Each row is a point on a landscape with many valleys, with its height.
A ball rolls from a point to whichever of its 5 nearest points has the largest drop for the distance, and stops where none of them is lower. Distance is the straight distance between rows; heights are no part of it.
J_341: [164 169 148 114 121 152 126 152 140 147 126 142 142 158  98 112 118  79
 145 154 101 131 123 130 180 130 101 132  76 141 162 146 193 118 105  89
 128 140 107 113 160 127 131 123 123 152 133 140 137 163 112 107 124  96]  (h 207)
J_286: [140 128 110 107 124 162 129 167 122 143 156 121 131 147 144 149  97  88
 170 138 117 117 111 145 155  82 111 102  93 105 131 128 135 162 108 100
 140 136 158 136 124 108 111 133 102 115 132 117 132  94 109 133 145 134]  (h 392)
J_184: [ 90 120 127 110 114  83 111  64 144 117  87 127 106  96 136 126 139 204
  54  79 167 145 132 101  68 154 138 153 172 125 127 114 100  83 176 186
 122 119 116 145  73 140 147 126 142  90 148 142 134 136 164 129 135 186]  (h 177)
J_408: [111 106 109 119 135 144 120 127 145 125 135  85 101 122 142 164 105  98
 185 165 124 128 125 137 111 106 123 103 112  63 128 111 106 136 157 104
 141 104 167 158 104 106 107 153  72  87 131 110 127  79  94 141 149 136]  (h 667)
J_979: [116 101 105 174 108 100 147 174  84 145 205 138 161 114 198 148 170 151
  96  91 151  79 141 119 124 126 169 130 172 172 117  96  64 210  88 159
 118 127 100  78 108 135 129 129 188 161 126 152 115  81 191 123 129 138]  (h 264)
J_424: [169 133 102 132  95 176 141 219  78 152 169 140 172 174 166 136 105 105
 134 102 116 103 103 167 197  72  94 104  97 152 118 148 157 199  79  89
 158 158 130 122 148  79 118 124 137 158 119 127 135  94 132 144 154 103]  (h 459)
J_869: [131  99 107 153 124 101 132 141 113 133 192 125 141 122 177 153 151 138
 106  95 132 118 135 130 127 127 162 134 159 152 111  98  82 162  96 144
 116 120 128 103 105 149 106 129 160 148 135 142 128  90 162 122 129 139]  (h 163)
J_568: [116  87 102 148 115 112 122 158 117 138 204 108 142 122 181 162 154 123
 149 102 137 100 114 126 136 100 170 125 157 126 103 115  49 187 107 133
 119 134 150 111  92 130 100 149 147 126 126 120 123  61 174 120 152 128]  (h 257)
J_172: [120 111 103 128 145  94 121 103 122 121 147 142 112 104 160 143 157 157
  83 106 138 152 140 121 108 156 143 142 146 134 123 110 102 124 113 154
 110 112 119 127  95 152 109 130 143 120 137 147 124 117 150 120 129 156]  (h 123)
J_204: [141 154 146 144 122 136 137 147 113 149 144 175 143 144 130 136 124 100
  91 123 105 141 138 116 160 142 135 143 110 163 148 115 160 130  84 133
 131 128 104 101 155 143 116 124 150 158 129 142 127 152 132 125 107 119]  (h 43)
J_908: [125 101 105 170  97 104 138 178  91 152 201 128 158 124 188 148 162 132
 118  83 142  83 126 130 143 116 176 121 161 160 114 101  61 209  88 140
 124 136 122  92 109 127 113 132 176 155 121 140 115  76 178 117 137 127]  (h 235)
J_109: [131 144 125  88 163 145 129 144 131 128 115  88 111 131  88 129  84  87
 219 205  97 121 113 143 120 101  86  92  74  45 144 138 155 137 149  86
 140 105 168 157 150 100 133 122  61  96 106 123 136 120  68 146 144 103]  (h 635)
J_463: [105  79 105 144 135  98 119 114 127 133 187 102 110 109 175 161 164 147
 128 101 149 122 130 124 118 126 170 120 166 125 109 107  55 156 123 136
 106 120 138 132  85 143  99 142 132 105 130 125 127  69 157 132 150 147]  (h 213)
J_498: [164 138 124 143  93 169 138 197  99 159 172 140 165 178 157 131 118  95
 123 103 105 116 118 144 198 103  96 115  92 165 126 128 162 174  71 100
 138 153 114 108 156  96 120 113 138 159 129 138 135 101 137 132 140 105]  (h 364)
J_224: [109 109 148 122 153 118 104  60 178  90  75  64  91 115  71 117 136 136
 182 165 120 155 113 105  96 168 121 117 134  80 124 137 133  78 195 103
 118 114 155 156 123 136 121 113  65 100 112 109 120 150  77 112 118 125]  (h 715)
J_587: [154 131  92 131 126 172 118 227  44 125 188 114 159 132 203 128 114  86
 165 125 140  89  84 184 129  36 113  74  98  84 111 146 116 217 108  73
 134 121 142 169 111  95  98 138 100 111 118 118 128  58  97 133 166  82]  (h 828)
J_698: [175 136  93 118 112 184 128 227  64 131 161 136 161 153 173 129  98  92
 161 113 123  98  96 182 172  45  84  91 104 115 122 142 148 202  85  84
 148 145 140 143 138  89 120 129 118 140 113 116 140  76 102 142 154  96]  (h 599)
J_102: [122 117 102 138 128 101 131 111 109 133 124 164 127 115 142 132 142 160
  66  96 137 144 151 127 115 156 144 158 148 165 130 109 128 117 111 190
 113 127  97 116 118 145 129 131 162 141 140 142 117 137 150 129 115 156]  (h 119)
J_348: [106 152 161 131 149 115 115  62 164 100  55 125 107 119  75  95 131 174
 127 138 130 169 124  95  88 158 121 136 154 135 135 150 149  59 170 116
 124 122 122 142 138 162 148 108 140 104 117 114 136 192 119 126  89 138]  (h 394)
J_45: [129 160 169 126 108 140 140 110 163 129  63 184 117 140  65  79 106 142
  90 123 125 166 156 121 144 159 122 179 157 215 129 147 182  44 138 155
 129 146  95  90 189 150 174 127 174 170 138 100 131 221 176 158  75 122]  (h 147)
J_816: [109  86  91 165 124  82 125 142  98 134 197 121 142  94 186 141 184 170
  90  85 174  79 147 121 104 138 167 140 179 146 109 100  27 199 102 169
 100 126 106  97 101 141 121 143 184 136 125 135 122  83 190 136 145 149]  (h 219)
J_360: [171 156 135  96 137 161 129 168 124 142 122 139 141 165  97 121  94  92
 191 170 109 119 109 150 182  91  58 108  66 105 147 159 189 138 103  80
 130 140 136 117 173 102 137 120 106 129 123 125 147 146  89 135 142 102]  (h 391)
J_570: [101 125 120 126 105  97 122  86 146 130  69 167 114 116 103 111 143 179
  48  87 153 148 159 106 106 158 137 168 163 164 128 124 130  71 153 203
 126 134 104 104 131 122 152 122 173 123 133 127 131 159 183 133 112 173]  (h 161)
J_883: [131 113 112 167 127 108 144 147  90 140 167 164 140 130 170 137 146 146
  74 104 125 120 150 127 131 145 162 149 148 181 122  96 104 169  71 180
 127 123 105  93 127 137 127 130 176 162 141 153 118 111 158 128 122 145]  (h 121)
J_866: [128 158 166 122 148 125 119  87 158  99  84 135 122 123  77 107 136 136
 134 145 125 163 127 106 100 153 124 139 137 129 149 145 152  76 155 108
 117 126 126 133 142 161 135 102 130 123 114 123 123 189 113 113  90 120]  (h 274)
J_326: [ 98 118 116 105 155 150 123 142 132 121 147  69 106 116 132 142  83  80
 194 182 123 117 115 146  75 102  90  77  94  30 137 114 112 148 150  88
 140  99 164 188 114 106 114 146  54  77 118 117 122  72  71 148 146 112]  (h 727)
J_513: [145 120 105 134  97 152 134 180 108 153 180 136 165 169 168 151 110  98
 125 104 109 110 116 139 179  93 133 104 114 152 118 128 135 181  83 107
 147 151 128 112 131 105 115 121 141 149 130 142 127  82 139 122 145 111]  (h 361)
J_768: [120 119 110 102 133 157 122 155 128 131 150  96 114 142 151 157  96  85
 182 162 120 125 113 147 122  88 113  94 107  73 128 117 118 157 137 103
 147 106 168 156 108 108 116 146  81  90 131 111 127  82  89 142 147 127]  (h 564)
J_693: [159 149 136  85 149 154 134 151 131 139 109 116 126 148  86 122  85  77
 198 183 110 106 112 145 159  98  85 111  65  89 144 148 172 137 131  88
 141 126 154 134 161 105 134 131  84 122 121 128 142 140  81 130 144 104]  (h 381)
J_796: [ 84 100 120 125 127  80 114  60 138 123 117 110 107  76 162 150 161 218
  53  72 171 129 135 114  66 161 155 141 169 116 105 106  63 119 162 178
 113 117 112 157  68 152 140 141 131  92 156 135 132 107 166 127 159 185]  (h 200)
J_907: [173 119  88 143 105 183 140 251  51 134 184 149 189 158 186 125 114  94
 135  86 132  80  99 176 189  52  97  95 104 143  99 151 152 222  73  95
 143 168 128 130 144  85 118 123 140 176 108 116 127  83 126 132 154  93]  (h 612)
J_601: [138 154 141 140 137 121 116 121 134 135 114 162 130 135 112 126 137 114
  97 130 129 155 136 108 126 151 132 146 123 153 140 128 157  97 108 136
 128 127 105 110 137 151 121 124 141 139 129 143 123 161 138 116 105 130]  (h 77)
J_683: [175 165 163  80 144 148 132 125 146 135 104 115 133 151  63  97  96  98
 204 174 105 116 114 149 179 113  86 127  72  95 151 180 189 105 123  78
 123 146 144 131 171 112 154 131  93 137 120 131 148 176  88 121 139  87]  (h 359)
J_829: [108 103 136 117 150 117 111  71 171  98  98  84  96 111  93 130 139 128
 162 165 143 149 120 103 111 152 131 123 124  81 132 129 132  92 186 106
 120 117 152 158 117 130 107 107  70 107 121 119 123 129  86 114 129 133]  (h 605)
J_210: [138 143 147 139 108 127 150 136 127 132  88 209 139 135  99 112 122 129
  54 112 124 148 156 120 145 160 141 189 139 200 130 116 172  87 119 177
 140 148  92  84 169 124 150 134 185 170 143 126 127 185 168 143  83 140]  (h 151)
J_33: [164 149 165  96 167 148 129  87 160  99  83  75 120 131  36  88 104 111
 207 190  88 126 116 135 141 133 117 122  98  88 149 189 169  70 139  88
 116 136 161 140 161 116 158 127  80 125 128 112 133 191  70 110 119  79]  (h 570)
J_49: [110 105 107 172  98  90 157 149  84 138 143 161 145 113 181 116 168 178
  50  86 167  91 187 144 131 153 184 167 174 192 113  86  76 188 106 224
 122 130  86  67 124 114 157 140 198 186 153 149 129 112 184 139 141 159]  (h 342)
J_871: [109 159 154 133 131 117 123  84 161 104  54 163 113 120  68  94 119 159
 112 129 127 153 140 110 104 147 114 161 155 165 139 142 160  53 159 153
 126 139 115 117 154 155 152 109 161 124 117 112 131 205 147 132  83 142]  (h 218)
J_456: [158 143 111  96 122 167 135 183 108 150 145 129 140 169 130 136 102  81
 170 149 109 109 110 159 186  78  78  99  77 107 139 144 177 159 100  94
 136 139 146 135 154  99 118 119 109 127 121 118 150 108  99 139 146 113]  (h 493)
J_891: [147 130 126 166 106 125 160 159  89 158 165 170 150 149 167 139 138 120
  69 108 108 130 142 122 141 141 145 141 125 179 132  97 135 175  68 154
 140 132 103  90 151 130 129 117 176 179 143 157 131 129 151 129 110 128]  (h 122)
J_9: [134 134 126 140 119 117 135 125 112 138 107 193 136 126 129 125 129 132
  58 114 131 148 151 115 121 161 131 164 133 173 140 113 152 105 112 173
 138 132 101 106 137 140 128 129 168 157 130 144 115 156 152 127  96 147]  (h 104)
J_515: [119 115 112 120 135 168 114 170  99 135 183  63 128 128 174 136  89  72
 182 160 120 105  85 168  85  77 103  58  96  36 139 124  88 185 136  69
 134  99 164 189  96  93 105 151  63  72 125 118 133  61  74 144 160  90]  (h 827)
J_639: [109 117 108 133 114  95 123 100 122 123 106 164 124 109 142 128 151 180
  42  81 152 134 152 123 103 162 149 162 161 161 121 108 112 106 134 204
 125 126  99 118 107 131 140 129 178 136 145 147 125 131 160 130 126 174]  (h 135)
J_194: [135 125 124 171 114 118 164 166  84 154 168 171 162 139 173 135 140 144
  75 100 117 111 159 133 137 136 160 143 144 191 126  97 112 191  63 172
 137 133 101  79 142 135 142 126 193 182 141 154 121 109 171 130 117 126]  (h 187)
J_597: [109  97 118 123 147 130 118 108 167 114 118  93  97 119 115 156 116 114
 181 160 133 146 124 111 123 143 129 113 118  81 123 113 118 115 165 108
 139 114 163 154 112 119 103 133  69 105 134 122 120 102  93 124 136 129]  (h 527)
J_11: [ 97  98 103 151 133  71 121 105 111 122 163 117 131  86 178 149 177 192
  71  73 168 101 150 126  93 147 163 143 191 133  91 104  37 170 131 185
 107 107 112 134  82 152 140 151 166 119 144 145 132  92 168 143 150 169]  (h 185)
J_202: [ 86 129 164 116  95  89 131  82 173 143  47 179 109 128  80  81 140 179
  47  82 132 153 159 106 133 177 138 160 163 221 130 144 159  50 157 185
 126 150  79  84 169 142 166 105 181 155 133 113 151 200 192 154 102 137]  (h 281)
J_325: [135 141 141  92 178 145 127 116 145 121  97  86 114 124  63 110  95  99
 223 205  95 113 117 136 115 124  92 101  72  49 131 149 152 115 152 104
 130 108 167 155 164 105 138 130  54 102 107 122 123 145  69 131 145  93]  (h 626)
J_682: [ 85  67 106 141 141 129 117 106 149 120 155  77 101 110 164 170 135 126
 156 129 148 125 129 118 112 115 148 117 144  83 106  97  62 131 160 117
 129 111 168 158  83 129  95 163  80  89 135  98 120  58 119 139 157 141]  (h 536)
J_841: [147 121  91 141 103 172 128 230  63 129 190 127 163 132 197 150 119 102
 160 109 149  78  95 167 145  44 130  96 110 101  88 142  94 203 111 104
 146 152 139 135 106  93  99 148 134 134 117 115 114  68 124 126 163 101]  (h 803)
J_988: [129 148 140 128 144 118 123 101 144 112  84 163 124 125 100 118 135 141
  98 130 128 159 137 100 108 153 123 141 149 153 142 127 156  76 147 138
 123 129 103 121 128 156 128 121 153 117 121 126 123 177 135 119  88 150]  (h 120)
J_535: [ 88 133 132 113 129  88 116  79 143 112  70 145 114 106 110 122 143 201
  68  95 152 152 139  96  80 161 134 151 162 141 127 112 123  68 182 174
 130 126 110 138 103 143 147 115 155 102 126 128 132 148 162 123 117 182]  (h 150)
J_555: [ 86 144 159 116 126 101 113  60 180 112  41 138  96 116  79  93 129 198
 109 113 131 164 144  95  87 144 123 144 153 153 123 146 146  42 186 165
 134 127 122 131 140 160 163 102 156 100 122 120 144 187 153 132 102 156]  (h 263)
J_158: [135 122 128 111 147 137 121 109 164 122 116 101 118 138 100 134 113 102
 189 171 127 136 120 122 137 130 119 114  94  91 135 134 143 117 155 105
 138 125 163 144 125 123 109 133  85 116 139 120 128 130  89 121 141 126]  (h 604)
J_469: [128 133 133 133 114 120 136 118 128 130  91 185 129 134  99 113 129 139
  58 109 132 152 154 122 125 156 134 177 154 181 136 118 157  84 127 179
 128 142  93  94 148 132 138 128 170 156 135 132 121 169 162 138  92 143]  (h 124)
J_790: [ 97  97 108 128 127  82 121  87 123 129 132 129 112  89 158 149 160 185
  65  78 162 137 144 116  89 162 150 144 167 132 121 110  72 122 140 181
 109 118 106 146  78 146 128 132 151 116 142 150 126 109 159 124 141 174]  (h 149)
J_316: [ 80 142 154 117 130  96 110  52 168 110  45 122  87 108  93 103 132 212
 103 114 142 157 129  93  70 146 132 134 159 136 123 131 136  47 196 159
 128 125 120 142 125 161 156  97 141  90 125 129 128 169 146 117 109 170]  (h 212)
J_304: [ 89  96 107 148 130  71 118  79 129 124 150 113 115  76 178 150 166 213
  65  71 166 112 148 112  76 155 163 148 176 123  99 113  44 147 147 189
 107 105 104 148  71 156 137 149 149 108 142 138 127  94 163 141 158 177]  (h 186)
J_636: [166 213 193 129 116 158 133 126 151 123  96 160 138 139  66  80 100  94
 141 153  97 140 127 130 159 144 105 154 118 165 168 171 200  77 101  93
 130 131 113 102 189 150 172 119 135 174 121 134 122 225 119 120  90  83]  (h 302)
J_996: [169 131  84 136 107 173 128 241  58 132 176 141 170 141 193 137 111  98
 144 105 131  93  95 178 164  48 104  85 112 120 104 151 123 215  91  93
 146 151 131 143 121  92 115 140 131 141 107 120 127  75 110 143 165  93]  (h 703)
J_538: [134 107  94 129 110 163 125 198  75 135 187 110 146 128 195 156 122 106
 165 119 136  85 102 166 123  55 146  87 118  90  95 124  73 193 121 110
 150 136 155 148  94 103 101 163 121 114 121 115 120  58 123 123 163 105]  (h 864)
J_499: [132 128 116 136 135 102 124 116 128 125 134 160 128 126 131 139 140 130
  86 108 127 154 142 110 126 159 146 138 135 147 138 118 132 118 119 149
 123 119 114 122 114 142 111 121 146 130 127 141 126 143 131 115 110 155]  (h 101)
J_603: [ 81  52 102 158 136 123 110 115 120 127 173  62 104 104 174 163 157 141
 156 125 157 100 118 140  98 103 169 118 156  69  96 103  29 143 156 131
 133 114 163 171  65 132  90 178 104  78 129  91 112  40 142 138 163 131]  (h 600)
J_492: [101  83 116 128 145 118 110  86 171 115 119  93  93 105 137 152 136 122
 150 152 143 152 126 113 111 157 134 120 129  84 123 107 108 103 170 115
 121 119 149 159 102 131  94 129  76  90 130 117 127 105 101 124 134 147]  (h 481)
J_352: [128 111 114 128 138 128 116 116 147 124 151 118 112 133 144 154 133 117
 135 134 127 141 128 114 146 135 141 128 123 122 124 123 117 126 127 112
 118 119 138 134 110 145 101 131 112 117 138 135 123 100 120 118 126 138]  (h 206)
J_187: [171 157 141 125 106 160 137 180 119 161 157 151 167 179 128 118 111  82
 138 134 103 123 119 136 211 110  81 115  70 152 142 135 199 146  79  84
 137 147 103 112 169 100 130 119 139 165 135 135 142 123 123 135 136  94]  (h 298)
J_847: [158 131  96 111 108 169 132 195 102 134 165 125 150 163 154 145  98  83
 157 130 114 105 107 164 165  70  93  96  95 117 129 139 146 178 104  89
 144 141 147 137 140  90 117 136 112 127 121 122 132  82 108 143 150 108]  (h 502)
J_785: [103  94 113 129 135 112 114 100 149 120 145 101 107 114 140 155 144 120
 146 138 138 145 127 117 123 148 141 125 128 105 123 106  96 122 145 117
 115 116 152 151  99 144  94 134  89 108 135 122 135 101 114 116 144 152]  (h 305)
J_566: [167 194 178 115 131 146 123 125 151 112 102 137 146 143  65  89 111  90
 158 168 103 141 131 133 166 138 115 141 100 146 164 169 193  86 115  88
 118 134 116 113 171 143 165 125 124 154 122 139 133 211 102 112  99  85]  (h 114)
J_148: [143 125 115 122 115 138 120 149 137 138 159 129 127 150 148 144 124  98
 152 131 110 128 125 130 167 115 128 113 107 129 135 122 140 146 106 108
 129 123 140 118 125 128 107 132 117 136 129 138 133 103 117 121 140 129]  (h 275)
J_101: [106 100  99 158 107  82 137 135 101 131 149 146 140  97 183 121 172 188
  58  82 171  91 177 126 110 158 166 159 178 174  97  90  58 190 107 217
 115 115  82  85 110 129 151 143 189 154 142 155 131 100 189 146 140 171]  (h 267)
J_422: [137 102 100 148  98 134 128 162 114 138 201 116 144 136 185 159 135 107
 140 103 116 103 120 140 141  95 158 118 137 138 104 119  86 182  99 123
 130 147 142 113 108 123 106 134 144 140 135 127 120  68 151 119 142 125]  (h 265)
J_962: [119 138 121 101 150 146 132 139 130 133 122  94 114 131 118 145  94  87
 206 188 120 119 109 145 117  98  92  88  91  55 141 127 135 144 140  93
 148 105 174 166 129  95 117 133  65  89 118 112 135  99  86 144 153 114]  (h 687)
J_835: [142 187 178 130 122 151 142 120 154 124  77 190 129 128  66  82  94 120
 115 138 110 157 147 127 141 145 116 180 151 197 142 151 195  61 127 131
 134 150 100  91 197 149 172 124 161 175 129 114 120 224 153 139  64 107]  (h 287)
J_276: [117 114 130 113 163 138 121  95 166 101  84  67  93 109  83 128 117 113
 207 188 112 137 125 115 111 146 114 112  98  54 120 128 130 101 179 103
 132 112 168 164 128 107 122 137  44  99 119 110 119 126  73 125 144 119]  (h 790)
J_140: [112 110 112 139 129 166 121 171  87 128 190  84 132 119 184 159 114  97
 171 137 138  95  97 151  92  60 135  82 121  57 108 115  67 178 144  99
 154 116 166 177  74 119 103 176  97  80 129 106 113  56  95 146 154 110]  (h 886)
J_963: [158 172 160 135 123 141 148 142 127 137 116 186 140 135  99 109 114  95
 103 140 113 152 135 120 142 149 121 160 126 173 153 136 187  99 102 123
 143 138  96  98 164 148 142 124 154 167 130 135 116 186 135 125  86 109]  (h 90)
J_477: [121 120 143 129  82 106 157 108 139 142  75 195 130 138  96  95 149 148
  19  86 135 145 164 112 138 170 148 185 165 219 135 120 147  85 135 196
 129 157  84  79 157 116 154 116 185 172 142 120 138 176 198 152  99 143]  (h 201)
J_196: [144 126 146 114 165 143 117  79 167 100  75  67 100 121  58 113 110 116
 207 184 114 138 114 113 115 142 121 120 108  77 127 158 146  88 174 102
 123 119 161 158 142 113 138 125  55 112 113 108 121 151  65 114 133 108]  (h 762)
J_72: [115  95 112 134 141 102 113  98 138 127 156 122 115 106 155 159 149 136
 109 110 136 149 133 121 121 153 157 128 150 126 129 109  93 133 128 129
 105 113 131 143  96 156  99 122 125 116 136 139 130 106 131 124 134 147]  (h 158)
J_780: [148 148 128 101 123 146 123 154 145 149 127 128 142 166 112 142 115  86
 170 155 114 119 127 132 181 120 105 114  83 126 145 134 171 134 109  95
 133 141 130 119 143 120 115 132 113 140 132 141 132 131  96 119 141 120]  (h 251)
J_486: [148 141 108  88 132 163 133 168 113 147 136 120 127 154 124 137  94  85
 186 175 107 115  99 160 152  77  81  95  75  80 144 147 157 151 121  84
 143 123 153 144 136  94 121 126 104 114 126 124 144 108  86 140 148 112]  (h 529)
J_544: [156 138 140 156 115 125 153 146  95 149 143 190 144 139 149 136 126 119
  60 117 112 143 150 122 140 149 147 160 129 188 135 103 149 136  75 168
 145 133  97  97 145 134 131 133 169 168 142 151 119 145 147 123 101 118]  (h 79)
J_571: [148 155 150  99 139 147 122 139 157 141 120 126 129 155  90 130 112  88
 182 166 113 130 118 126 175 126 101 117  77 120 152 148 177 115 131  93
 126 139 129 128 154 123 115 126 103 143 129 135 137 155  98 111 130 110]  (h 115)
J_198: [ 70 133 159 118 136 100 116  48 163 108  57 111  94 100  92 119 135 213
 105 109 146 157 121  92  54 160 120 128 159 111 110 128 129  55 210 144
 125 122 124 151 111 163 146 101 117  71 123 134 119 157 131 122 109 167]  (h 304)
J_394: [115 119 104 152 134  97 134 114 107 126 145 147 137 104 165 138 154 169
  64  89 141 132 157 126 106 157 153 149 158 156 117 105  90 145 105 183
 111 118  98 109 102 136 131 126 170 137 145 154 119 122 163 125 133 164]  (h 134)
J_125: [128 126 163 115 167 134 122  52 179  83  61  40  87 118  34  86 113 140
 193 183  88 145 111 104 103 166 124 111 130  85 118 172 147  56 176  89
 109 118 169 158 140 129 145 107  67 103 106 100 122 178  69 109 107  98]  (h 871)
J_216: [128 130 141 117 148 114 123  90 159 110 107 134 113 125 111 131 145 130
 128 135 139 157 126 103 107 153 140 130 135 117 144 128 139  95 151 124
 108 114 126 140 120 152 111 114 107 115 129 128 130 151 109 110 114 136]  (h 209)
J_353: [ 75 146 168 115 145 103 114  29 170  97  42  98  89 107  68  91 122 200
 136 135 121 167 120  85  62 156 127 124 163 125 108 153 143  45 201 119
 129 119 133 149 135 173 168  95 132  81 114 113 135 199 118 128  98 155]  (h 445)
J_731: [142 135 142 108 179 147 124  81 157  90  65  53 100 109  40 103  91 110
 214 201  86 126 114 130 111 147 104 111 100  46 124 167 142  76 175 100
 128 118 173 164 156 108 151 128  49 102 113 112 113 160  55 117 134  98]  (h 721)
J_543: [ 72  47 117 152 145  83 104  90 124 137 173  77 111  82 180 156 183 182
 107  86 176  85 129 105  91 141 169 129 182  92  96 104  10 165 143 148
 108 112 140 160  66 156 102 158 133  85 121 113 134  53 161 142 174 148]  (h 405)
J_820: [114 118 127 124 142 104 119 100 145 107 127 140 118 113 128 143 157 144
 105 121 141 161 134 110 107 161 134 130 145 119 132 117 121  98 145 140
 118 114 121 142 101 153 106 116 119 110 130 138 121 134 131 115 116 151]  (h 138)
J_258: [116  94  94 132 124 138 117 142 130 136 168  94 117 132 168 159 131 105
 160 135 131 128 124 127 138  98 148 115 130 103 105 108  85 145 135 121
 139 120 165 147  95 119  95 155 106  97 143 107 124  67 130 121 150 139]  (h 642)
J_189: [136 138 107  94 138 161 129 161 109 138 140 103 122 146 135 143  80  75
 188 172 107 112  99 156 126  77  82  79  85  65 142 132 138 164 124  84
 141 107 161 168 129  94 121 132  87  97 116 122 141  97  87 144 148 109]  (h 619)
J_909: [120  96 116 166  99 103 166 131  89 137 133 182 145 126 167 113 153 166
  33  88 149 102 174 145 135 159 181 183 172 205 122  85 105 170 100 225
 128 129  99  67 139 107 153 131 200 192 154 154 132 119 180 142 121 159]  (h 387)
J_617: [137 130 115 149 125 123 136 141 117 142 168 153 137 142 155 148 137 117
  96 112 115 138 136 116 141 138 147 132 124 164 133 114 131 147  83 137
 130 123 108 115 122 139 110 118 148 150 134 143 122 113 148 116 117 143]  (h 80)
J_225: [ 83  70 127 145 144  78 117  59 139 128 141  83 105  69 184 157 168 206
  81  76 174 117 130 116  69 158 156 136 170  97  94 102  35 136 158 158
 109 112 130 162  62 165 113 150 124  88 141 130 132  80 158 137 157 168]  (h 323)
J_10: [145 147 135 122 134 126 123 117 146 129 133 145 130 141 114 140 135 102
 128 138 122 149 129 116 145 141 139 125 115 138 155 128 158 105 118 107
 125 131 121 128 130 142 105 120 131 133 124 141 119 160 117 109 114 130]  (h 113)
J_779: [110 126 146 117 148 104 116  77 162  96  82 105 103 112  85 121 152 141
 140 140 132 160 121 100  92 161 134 124 140 111 139 137 147  78 174 106
 111 121 143 145 110 155 120  97  94 106 109 122 129 157 105 111 108 133]  (h 373)
J_175: [139 184 169 136 129 140 137 110 156 107  78 165 133 132  70  93 113 118
 107 139 117 149 143 114 118 144 124 170 144 176 147 150 177  62 126 131
 128 138 111 106 168 154 150 128 158 152 117 114 117 216 142 136  73 120]  (h 230)
J_218: [148 114 113 166  91 132 153 196  86 147 193 138 170 151 193 144 153 110
 110  91 121  94 125 129 155 103 151 115 137 173 119 111  97 206  68 127
 134 151 119  93 130 119 118 109 170 180 117 150 121  92 178 107 128 108]  (h 146)
J_223: [183 142 103 109 112 181 139 218  85 156 154 144 171 174 148 127  94  86
 140 119 112 115 104 166 199  65  61 105  81 139 136 148 182 184  69  75
 136 151 132 132 167  88 131 119 120 156 119 113 139 103 103 147 143  99]  (h 478)
J_815: [119 137 148 133 105 115 142 103 151 139  69 193 130 135  80  87 135 144
  62 113 129 157 160 112 140 164 128 179 160 204 139 132 169  55 149 181
 140 153  95  87 173 134 151 113 177 160 135 108 131 196 181 150  91 133]  (h 181)
J_475: [169 158 172  91 164 160 133 107 152 114  87  95 123 137  40  83  91  97
 216 190  85 128 112 145 156 121  91 126  79  84 145 186 184  90 133  87
 113 141 156 130 170 108 171 134  87 135 127 124 140 196  74 116 128  80]  (h 474)
J_918: [180 198 187 113 118 163 131 158 134 146 126 152 162 158  68  90 110  75
 153 162  98 131 111 154 206 129  83 142  85 149 165 162 211 107  90  72
 118 141  95 106 192 113 166 123 118 175 133 139 142 191 106 120 122  77]  (h 296)
J_782: [ 84  98 126 124 142  85 117  53 153 113 123 112  99  82 151 147 160 187
  86  95 161 157 123 112  67 169 138 138 165  99 112 105  88 106 174 150
 104 111 123 166  73 158 108 127 114  85 137 139 125 107 139 124 134 174]  (h 289)
J_447: [156 179 161 113 105 149 133 169 129 153 136 153 158 168 101 108 119  75
 142 141 108 134 119 133 206 127  90 129  81 159 159 141 199 127  87  89
 134 143  97 105 187 116 138 119 127 164 133 133 142 154 113 118 123  91]  (h 253)
J_449: [122 106 111 183  97  98 172 187  66 152 174 173 167 133 193 127 171 162
  75 103 170  72 181 136 119 127 167 154 170 192 113  83  73 227  87 200
 126 128  95  56 132 124 161 119 210 181 139 155 127  96 193 135 125 154]  (h 393)
J_585: [125 116 120 137 132 168 112 191  72 132 204  81 140 111 203 142 120  87
 177 132 141  98  87 173  93  55 137  63 106  48 114 129  73 199 135  84
 134 108 154 179  87 105  95 166  82  78 116 113 122  47  83 146 175  85]  (h 878)
J_530: [146 110 105 157  86 148 142 208  85 146 194 125 172 156 189 141 135 106
 133  98 128  89 117 156 174  89 145 101 118 161 112 130 106 207  84 114
 146 160 128 100 129  91 117 125 153 163 119 145 120  83 159 109 147 107]  (h 379)
J_434: [166 181 173 113 149 145 123 100 166 120  93 125 135 147  65  98 117 106
 168 167 107 139 121 130 152 140 115 138 102 131 157 162 182  93 120  86
 118 134 127 115 155 137 143 118 109 145 120 128 131 198  87  98  98  94]  (h 268)
J_467: [121  98 103 148 134  97 129 115 114 128 176 130 123  99 167 159 164 158
  93  85 141 121 141 117 112 149 166 136 164 148 111 105  74 162 103 160
 106 123 120 123  94 151 111 135 155 120 139 134 118  91 155 128 132 152]  (h 148)
J_986: [131 151 161 121 161 122 117  49 170  86  63  88  99 123  60  89 125 149
 159 149 111 160 116 100  92 165 135 124 150 115 137 159 154  58 164  89
 110 122 138 145 141 153 146 101 107 101 106 111 129 189  93 117  82 121]  (h 649)
J_437: [ 48 136 158 109 116  80 118  28 171 120  39 113  88  98  92 107 135 228
  90 108 146 155 134  89  59 149 136 133 158 125 117 128 117  41 215 179
 137 122 127 142 112 152 169  96 140  79 139 128 130 161 162 116 129 181]  (h 210)
J_574: [165 173 170 118 133 146 126 124 155 127 113 138 136 146  85 103 123  99
 154 163 106 139 132 121 165 144 115 131 102 138 162 159 185  93 118  98
 123 137 123 113 158 147 135 116 121 149 121 132 133 183 105 100 113  93]  (h 63)
J_327: [132 129  99 116 123 171 132 184  84 134 181 106 138 127 185 144 102  90
 168 137 126 104  99 164 111  48 117  83 104  72 119 135 100 190 119  82
 145 114 158 178  96 101 103 147  96  95 123 122 122  68  98 143 158 105]  (h 885)
J_939: [145 182 168 126 143 134 124 103 159 112  80 150 124 143  64  99 127 109
 136 151 111 154 131 117 122 146 119 143 136 152 154 156 180  67 128  97
 128 126 118 116 158 156 143 114 143 141 106 120 127 208 116 123  84 108]  (h 306)
J_262: [120 120 115 139  98 100 135 108 124 127  84 181 125 127 125 113 148 168
  24  87 142 140 156 127 124 169 149 176 160 184 137 107 135  90 132 210
 128 137  94 102 132 110 140 125 183 154 139 134 128 146 180 140 108 162]  (h 162)
J_496: [147 139 136  90 150 142 133 125 149 123 102  99 116 138  81 131 100  95
 208 188 115 121 123 133 138 122 102 114  81  72 140 149 156 120 147  99
 136 132 157 140 143 113 126 126  73 124 131 127 132 137  82 134 147 103]  (h 517)

Where does a ball stop that starts at each point below?
J_276 | J_204
J_841 | J_574
J_782 | J_204
J_327 | J_574
J_996 | J_574
J_223 | J_574
